Points on a hilly landscape, in no order, each with its height.
From any point a ball rolls to the lowest of the 3 points nearest to it. It stops when none of these is lower. Distance is the straight distance between rows; heights are no part of it.
Gelev: [ 74 168 126 176 136  89 178 104 158 109]  height 1.68
pined: [140 109  94 154 128 182 140  92 153  98]  height 5.29
zeka: [139 112 118 122 146 132 102 133 105 130]  height 3.89
zada: [144 114 104 123 112 179 140 113 139 141]  height 2.94
bavam: [112 172 140 147  88 113 213 105 176 136]  height 1.67
kap: [138 126 209 126 152  58  70 175 100 101]  height 4.22
monas: [105 151 153 110 111 116 132 198 104 165]  height 0.34
milun: [ 97 161 128 168 115 117 172 104 160 109]  height 3.95
bamol: [ 87 159 139 162 124 117 161 121 143 115]  height 4.97
zofu: [158  85 160  90 154  90  61 147  94 122]  height 3.43
Pubat: [164  81 123  90 160 119  65 127 106 120]  height 4.09
lavis: [140  98 118  78 126 129 116 164 104 171]  height 3.82
mota: [ 84 161 123 166 159 102 137  85 147  90]  height 7.67
Vof: [ 94 164 113 174 126 109 183  78 174 103]  height 4.03
zipoz: [162 128 109 149  92 177 181  91 175 112]  height 3.23
lezap: [126 166 135 139  73 146 215 107 187 130]  height 8.01
goki: [129 123 148 118 149 105  87 156  97 115]  height 3.51
mur: [158  87  86  88 116 155 115 133 126 167]  height 5.71
busi: [129 140 108 158 109 161 163 101 159 115]  height 3.94
luk: [107 142 100 178 148 138 126  88 147  80]  height 7.39
san: [156  86 113  97 151 122  79 125 103 136]  height 3.49
bafo: [139 125 114 112 100 163 146 152 121 175]  height 2.97
Maki: [103 152 142 156 154 116 111 118 117  89]  height 5.24
Sagol: [ 81 174 139 161 102  89 190 115 167 139]  height 5.33
sunu: [111 148 176 126 145  94 101 165  97 116]  height 4.21
Fisud: [147  63  93  40 136 108  95 147 115 175]  height 1.57
sig: [150  93 135  78 148 105  75 155 101 149]  height 3.04
nebar: [163 119 101 127  94 191 157 110 151 141]  height 2.79
Lizo: [143 111 102 141 154 151  98  93 123  99]  height 7.92
sapen: [110 148 145 120  95 146 168 171 118 166]  height 5.07
lef: [121 152 144 113 109 131 134 171 110 155]  height 2.96
pomi: [141 123 112 124 120 167 127 134 121 139]  height 3.58
sekek: [ 78 170 121 183 158  66 161  84 153 101]  height 4.75
fus: [ 91 161 153 140 107 109 156 155 130 147]  height 7.17
Basod: [137 118 172  99 145  81  87 195  88 143]  height 2.26
livad: [142 124 118 124  88 170 162 147 137 158]  height 0.94
tetil: [160 133 128 130  77 177 188 110 168 141]  height 3.00
bod: [160  71 119 106 177 120  51 102 103 100]  height 1.62
volog: [150 103 137 126 163 118  64 119 105  97]  height 3.50
kom: [106 154 142 142 128 113 129 144 115 116]  height 5.53
rit: [102 154 103 181 132 132 160  80 168  91]  height 5.55
femum: [126 132 118 142 124 157 136 112 124 116]  height 4.52
Gok: [128 152 144 127  71 159 180 135 153 159]  height 2.10
katis: [ 96 162 146 153 135 103 123 123 122  97]  height 5.05
zor: [149  90 102  87 142 129  95 140 105 162]  height 4.74
turod: [158 104 106 109  93 177 156 122 135 165]  height 2.34
Zipa: [130 124 131 108 140 131  99 148 105 133]  height 1.65
pemor: [151 100 149  75 135  93  89 176  91 160]  height 2.77
segu: [114 148 166 119 124 112 128 176 100 152]  height 2.95
Getag: [155  94  85 111 140 162  99 118 117 134]  height 7.10
poni: [107 148 159 145 155  94  95 138 113  91]  height 4.68
ful: [109 133 117 161 154 146 114  96 124  93]  height 6.63
pavum: [ 99 183 132 170 109  93 220  96 188 126]  height 7.30
Luzo: [133 126 121  98 107 151 143 159 112 177]  height 4.11
Veso: [118 147 141 138  96 148 169 137 138 138]  height 4.78
pemu: [157  93 186 120 157  74  47 148  99 101]  height 3.70
deza: [157  69 106  64 152 106  67 127 110 150]  height 0.39
derut: [153  97 101 114 159 149  86 109 110 120]  height 6.90
Zel: [132 120  99 170 150 166 113  82 142  77]  height 6.61

Call two points neighbours if one is among the 3 nearest of the other. Go from one point of each pair to the other, from neighbour to neighbour, staying as low as possible. Name the highest point that can't be avoided.
san, monas => Luzo
Gelev, bod => katis
bod, Basod => san
Basod, deza => sig

For each start below, name every point that the ball comes to, in order.
Getag => zeka Zipa
zofu => sig pemor Basod
luk => rit milun Gelev
femum => zada turod livad

Where does a ball stop that starts at each point below?
katis => monas
sapen => monas
pemu => Basod
Maki => monas
tetil => livad
